Points on a hilly landscape, in no order, each with its height.
A ball rolls from a point to the lowest of its 2 nearest points, and stops where none of them is lower. Distance is the straight distance between rows; heights are no part of it.
kupel: [ -4  14 -12 -13   0 -14  31  -7 -10   2 -16   7 -30   8 -13  -8  20  -2
  11  28   2]  h=306
ved: [ -7 -12   1  -7   3   7  11 -16  -8 -14   0  21  14 -21  29   2 -27   9
   6 -14  -7]  h=522
natug: [-12   1  21   7  14   7 -13 -21 -16  10  -1  11 -16  -6  -7  15 -12 -16
   0  12  -7]  h=294
tazub: [  6  10  -5 -24  -1 -20  13 -19  -4   2  -5  11 -15   6   0  -4  29  -3
   4  15 -13]  h=270
bon: [ -9   9  -6   4  -2  18  -4  24 -19  -8   6  -2  24   5  -7  35  11   0
 -16 -13   4]  h=498
dek: [ -7  21  -2  14  29  16  13   4 -13 -13   6  15  16  -5   1  40  -7  -4
  -8   4 -27]  h=698
faza: [ 11  20   8  -1  18   0  -4   6  23 -14   8  12   0  12  -3   9  12  -9
  15  -6  -9]  h=211
Biz: [ 13  -4   5 -29 -12  -3 -28 -11  -5  25 -10   0 -17   9  12   5  30 -10
  -3   6  -6]  h=280
lika: [ -5 -10 -11  -3 -10  -1  16 -18  -1 -10 -11  27   2 -20  23  -5 -18  15
  28   2   9]  h=471
denoz: [ 27 -13   4 -10 -27 -14  -6   5   6  23  -2 -19 -19   9   5 -23  15  -4
  -6   5   1]  h=203
zinem: [ -6  10  17   6  16   5 -36 -10 -12  -9   1   0  -2   5  16  16 -12 -39
  -5  -4   9]  h=456
vipi: [  7   3  12  -4  21  -3 -32  -3   2 -14  25  11   5  10  16   9  -5 -25
  -5 -12   7]  h=535
Pabik: [ -2  -1  11  24  13   1  -7  13   3  10  11 -21  -5  -1 -24   6   0 -11
 -22  -8  -1]  h=589
tok: [  9  11  -3 -13   6   2  29  16  -4 -23  24  -6  -9  11  -8  -6  23  -7
   1  11  13]  h=132
kalu: [ -1  -4 -12   0   6  -6   0 -20   2  11 -25  -3 -10   9  -6  -2  11 -15
  16  19  -5]  h=416
Rom: [  4 -22   0   1  14  -5  15 -21   0  -3   9  -6   1  -2  13  -4   9  -4
   1   3 -19]  h=311
lada: [ 12 -18   8   4  21   6 -20 -14  14   9  -6  10   6  -2  31  14  -2  -5
   2   5 -19]  h=433
Suno: [ 22  -8 -18   0 -15 -17  11  -8  -6 -19   7 -26 -22  17   5 -12  13 -26
  -2 -11  17]  h=785
Kufan: [ -9   8 -26   9   3  22 -14  20   5  -7 -18 -19  26  18  -4  13  11  -8
  -3   3  -6]  h=880
dukeg: [-16 -16   8  24  21  13   3   6   1  11   9  -3   5 -16 -11  12 -11  -3
 -15  -3   6]  h=632
Kolub: [-23 -10   1   9 -16   6 -15 -10   2  -9  -1   2  21 -21  -3 -11 -44  10
   7 -23   6]  h=208
kinuk: [ 21  11   6  -8  -9  -7  -6   1  15  13  -4   7 -17   4 -17 -18   9  -2
  16  11  14]  h=704
nam: [ -7 -13  -6  -3 -16  -1 -18 -12  -8   9  -6  -9   4  -6   7   2  -5   4
   2 -15  -7]  h=192
Musa: [ -2 -13   2  -6 -27 -15 -27 -24  -8   0   3 -13  -1 -18   6 -23 -27 -12
   0 -22  21]  h=66
ronos: [-18 -21  15   7  -5   4 -17 -21  -3  13  -3   2  -4 -18   8   0 -22  -9
  -2  -1  -2]  h=246
pigo: [ -6  23   6   5 -14   9   5   9 -24  -9   8  16  -3 -14 -10   5 -14  -1
   3 -16  20]  h=285
sovap: [-12  -3 -22   1  -2 -16  35 -15 -21 -20  11 -14  -9  -6 -20   0   1  -6
  17 -16   5]  h=299
feroz: [ -5 -19   7  19  21  13  -3  10   6 -12  28  -2  22   1   3  15 -10  -7
 -20 -19  -2]  h=680
feru: [ -8   1  -6   2  12  11   3 -19   2  -2  -9  28  23  -8  25  21 -24   2
   4   0 -16]  h=579
gomid: [ -1 -18 -10   9   8  -8  24  -9  18  -4   8 -10   4  -3  -8  -8   3  22
 -13  -2 -22]  h=259
ganor: [  7 -23  15   0  14   6  -9  16   3   8  18   0   1  -3  13   4   9   5
 -20  10   2]  h=557
furem: [  3  21  29   8  16   5 -23  17  -4  -9  10   9  -4  -6  -8 -19 -28   2
  -3  22  19]  h=755
fazu: [ -7   8  11  13 -11  13 -27  22  -6   7  10  -7  20  -7   1   8 -19   0
 -14 -20   7]  h=601
fuf: [ 13  -9  18  -4  -2 -10  17   5  18  18  15  13 -16 -12  -8 -24 -11  31
   9  15   2]  h=765
mipe: [ 25 -16  12 -13  -9 -12 -16 -14  19  -1   9 -11  -6   7   5 -27   4   0
  -7 -10  -4]  h=165
sir: [ -2  20 -13 -15 -30 -10  17   5  -2   1 -15   6   7   0 -10  -6   6  24
  14  -7   3]  h=732
pes: [-23  10  -8  12 -27   8  -1 -24 -15  13 -14  10  -6 -17 -28  12 -17   9
   2 -15  -7]  h=702
zogo: [-18  19  -3   8  10  14  -3 -11 -11   0 -10  28  19  -2   0  28 -10   7
   1  -7 -24]  h=634
pasak: [ -2 -38 -26 -12  -8   5   0  -1   5  -3 -17 -14  31   0  28  -4   9  10
 -10   1 -10]  h=127
Saf: [ 8  1  5  5 12 11  8 23 17 10 -7  5 -3  4 -9 -2  9 13  4 24  1]  h=819
pak: [  7  24 -15   4   0 -11  15  -3  23 -21   4   4   9  14 -15   1  12   7
  13 -13 -18]  h=133
piv: [-10  12  23  10   4   7  -6 -13 -27  21   8  17 -14  -9 -27  21  -2  -4
 -19   4 -11]  h=223
tuza: [  1  27   9 -11 -11   1  -1  -3 -25   0  -5  29 -11  -4  -7  18  -2  -5
   4   2   1]  h=336
Teduk: [ 11  22  -1   3  28   2   2  14   8 -28  25  13  13  24   0  23  16   1
  -1  -6 -17]  h=303
vup: [  5 -15  18  -6 -13 -11 -26 -16   5  -8  16 -18  -6  -2   5 -19 -15 -10
  -7 -23   1]  h=122
deses: [  0   6 -19  19 -26  -4  16  26  -7  17 -15 -22  -7   8 -33  -5  13  12
 -17   5   0]  h=439
neku: [ 13   3 -10  12 -28 -14   8   5   2  10  -2 -21  -6   0 -21 -12   7  10
  -6 -13   0]  h=464
Rulo: [ -4  -1 -27  -8  -3  -8  15 -14   9 -13 -19  11   5  -4  10 -12  -8   4
  35  12  -4]  h=426
zub: [  0  -2  -6  -4 -12   7  16   8  -7 -10   5  -2   4 -12   0   4  -2   5
   3 -11  16]  h=201
Rasaz: [ 14 -30  11   5  18   0   2 -12  10  15  -6  -2  -9  -3  22  -8   9   1
   2  24 -14]  h=364
nikud: [  3   7  14  -5   7  18   2   3 -20  14   2  25  -3  -2  16  20  -9  11
   6   8   3]  h=242
busan: [-20   3  -6  -2  10 -10  38  -8  -7   3  -6 -11 -14   4 -18   0  11  -1
   5  16 -14]  h=347
pab: [ 16  15   5 -22   3 -12   4   9  -4  -9  13  14 -17  22   0  -2  23  -3
   5  17   2]  h=221
Napo: [-11  12 -10  -4   8  -2  41   7 -16 -34  14  -2  -2   5  -7   4  11  -3
   9  -8  11]  h=229
Burut: [ -1   4 -16   2   4  -4  16  15  16  -4  -1  -5  13   9  -4  -9  16  17
  -6  -9 -11]  h=200
nare: [  1  10 -27 -25 -29  -8  15   6   4 -12 -11  -9  16   8   2 -18  17   6
  14 -15   0]  h=747
Kiga: [-14 -28 -14  23   8   2  23  11 -11   2  16 -19   2  -6  -2   7  -5  -4
 -14 -11  13]  h=673
Farip: [ -2 -10 -13 -17  14  -8  14 -17  11   0 -25   1   0   3  18 -10  11  -4
  15  25 -12]  h=373
maza: [ 15  -5 -17 -21 -15 -16  19   8   6 -18  -7 -19  -2  16   9 -27  13  -8
   4  -4  13]  h=766
Deru: [ 14  19  -6  12   2  14  -3  25   9   2  -8 -11   6   9 -12  11  23  -2
  -3  11   0]  h=847
fol: [  5 -10 -20  20   1 -13  13  -1  27  -5 -31 -25   8   7  -7 -13   5  -8
  10  20   1]  h=491
Fodeb: [  5   8  20  21  28   6 -32  -1  26  -9   3  12   1   6  15  -9 -10 -13
   9   7   9]  h=651
fegem: [  8 -22  16 -13  20   9 -21   0   3   5  14   4  11   8  37   6  -1   2
 -19  -3 -15]  h=501
moz: [ -7 -23 -15  -3  -5   5  18   7  -3  -4  -5 -10  15  -8  22  -4   3  10
  -9   1  12]  h=115
nore: [ -5   7  26   3  10  11  -6   5 -11  21  13  15  -5  -3   0  23  -4  17
 -14   6 -17]  h=128
pulog: [  4  17  11  -3  -4  -1 -39 -19  -5  -4 -19  13 -16   4   4   2 -11 -30
   6  -7  16]  h=369
refo: [  4  10  31   3  21  -6 -34   5  11 -16  10  -4   1  -1  11 -22 -18   2
  -1   2  17]  h=705
rab: [-24  13   5  13 -10  12   4   0 -18  11   3  14   9 -14 -11  22 -17   7
  -7 -22 -15]  h=677
bufo: [  8   5  18   1   3   0  -3  23  16  11  20  -1 -22  -5 -17 -22  -7  21
   2   7  14]  h=746
mizan: [-15   8 -24 -18   5   3  18   6  15  -3 -29  -8  15  19  16 -11  15  -6
  17  23  -7]  h=435
Dipo: [ 22   4  22 -10 -10   2  -1  20   3  12  17  -1 -34   8 -16 -28   3   3
   7  24  28]  h=724
kal: [  3  -6  19  -2  35   3 -18  -2  26 -16  17  11  13   0  34   3 -12  -7
   0   0   6]  h=583
pib: [  7 -30 -11 -22 -24  -4  -9  -8  -2  12  -1 -15  12  -5  24 -18  11   9
  -8 -14  -9]  h=188
Mili: [ -1  32   1  -2  12  15   1  29 -18 -16  20  12  15  16  -5  38  16   2
   1  -1  -3]  h=413
Fomek: [  2 -13 -18   5 -16 -12  -3  -6  10  14 -24 -18  -9   4 -13 -13  -2  -4
   0   7  -1]  h=448
Buza: [  7 -16   4   7  14   0  23   1  30   8  -5  10  -2  -9   5 -11  -9  19
  10  21   3]  h=789
vem: [-22  20 -15  -7 -28  -7  12  -6 -19   8 -22   4   4  -9 -26   6   1  17
   1  -5   0]  h=718
gisa: [ -7   6  12  14 -14  15 -17  19   3  13 -13   8   5  -8  -9   6 -11   5
   2   2  22]  h=652
gosoz: [-20  -9   4  -5 -34  -3 -24 -11 -11   8   2  -8   5 -17 -12 -13 -34   8
  -7 -30   8]  h=129
Mer: [ 25 -16   2 -24  -7 -12 -10   3 -14   9  -6 -13 -16   9  23  -5  29  -4
  -7   8 -12]  h=245
bapiv: [ -9 -12 -26  -2  -7 -23  24 -31  -7 -10   5 -16 -17  -4 -12 -13  -3   1
  -1 -14 -13]  h=333
mup: [  6  10   7  11 -12   3  -6  12  25   8 -17   6  -2 -10  -5 -13  -2  -4
  22   5  29]  h=683
pugad: [ -4   3   1  21  -6   6  -7  19 -16  -3  13 -26  13   0 -16  14   5  -4
 -13 -22   4]  h=551
Bokad: [-10   9 -16  11   4  -8  26  10   0  15 -16 -16 -19   2 -26  -7   2  16
  -7  23   2]  h=396
Mibug: [  3  -2  18   4  24  14   4  26 -11  -8  22  16  21   4   6  19  -6   4
 -25  -5  10]  h=631
milor: [  3   2   0 -14  -6   1 -46 -22   4  17 -18   3 -16   5   2  11   8 -30
  -1   1  -5]  h=316

Where does a ball stop that starts at each point below?
maza | Farip
deses | tok
fuf | pak
furem | Musa
milor | Musa

Call two points neighbours if one is among the 2 nearest of the other. Go from one point of each pair to the other, from neighbour to neighbour, staying as low as possible. Name the highest point that can't be avoided.
nore, moz | natug
Musa, pak | Kiga
Musa, moz | ronos
Farip, tok | neku
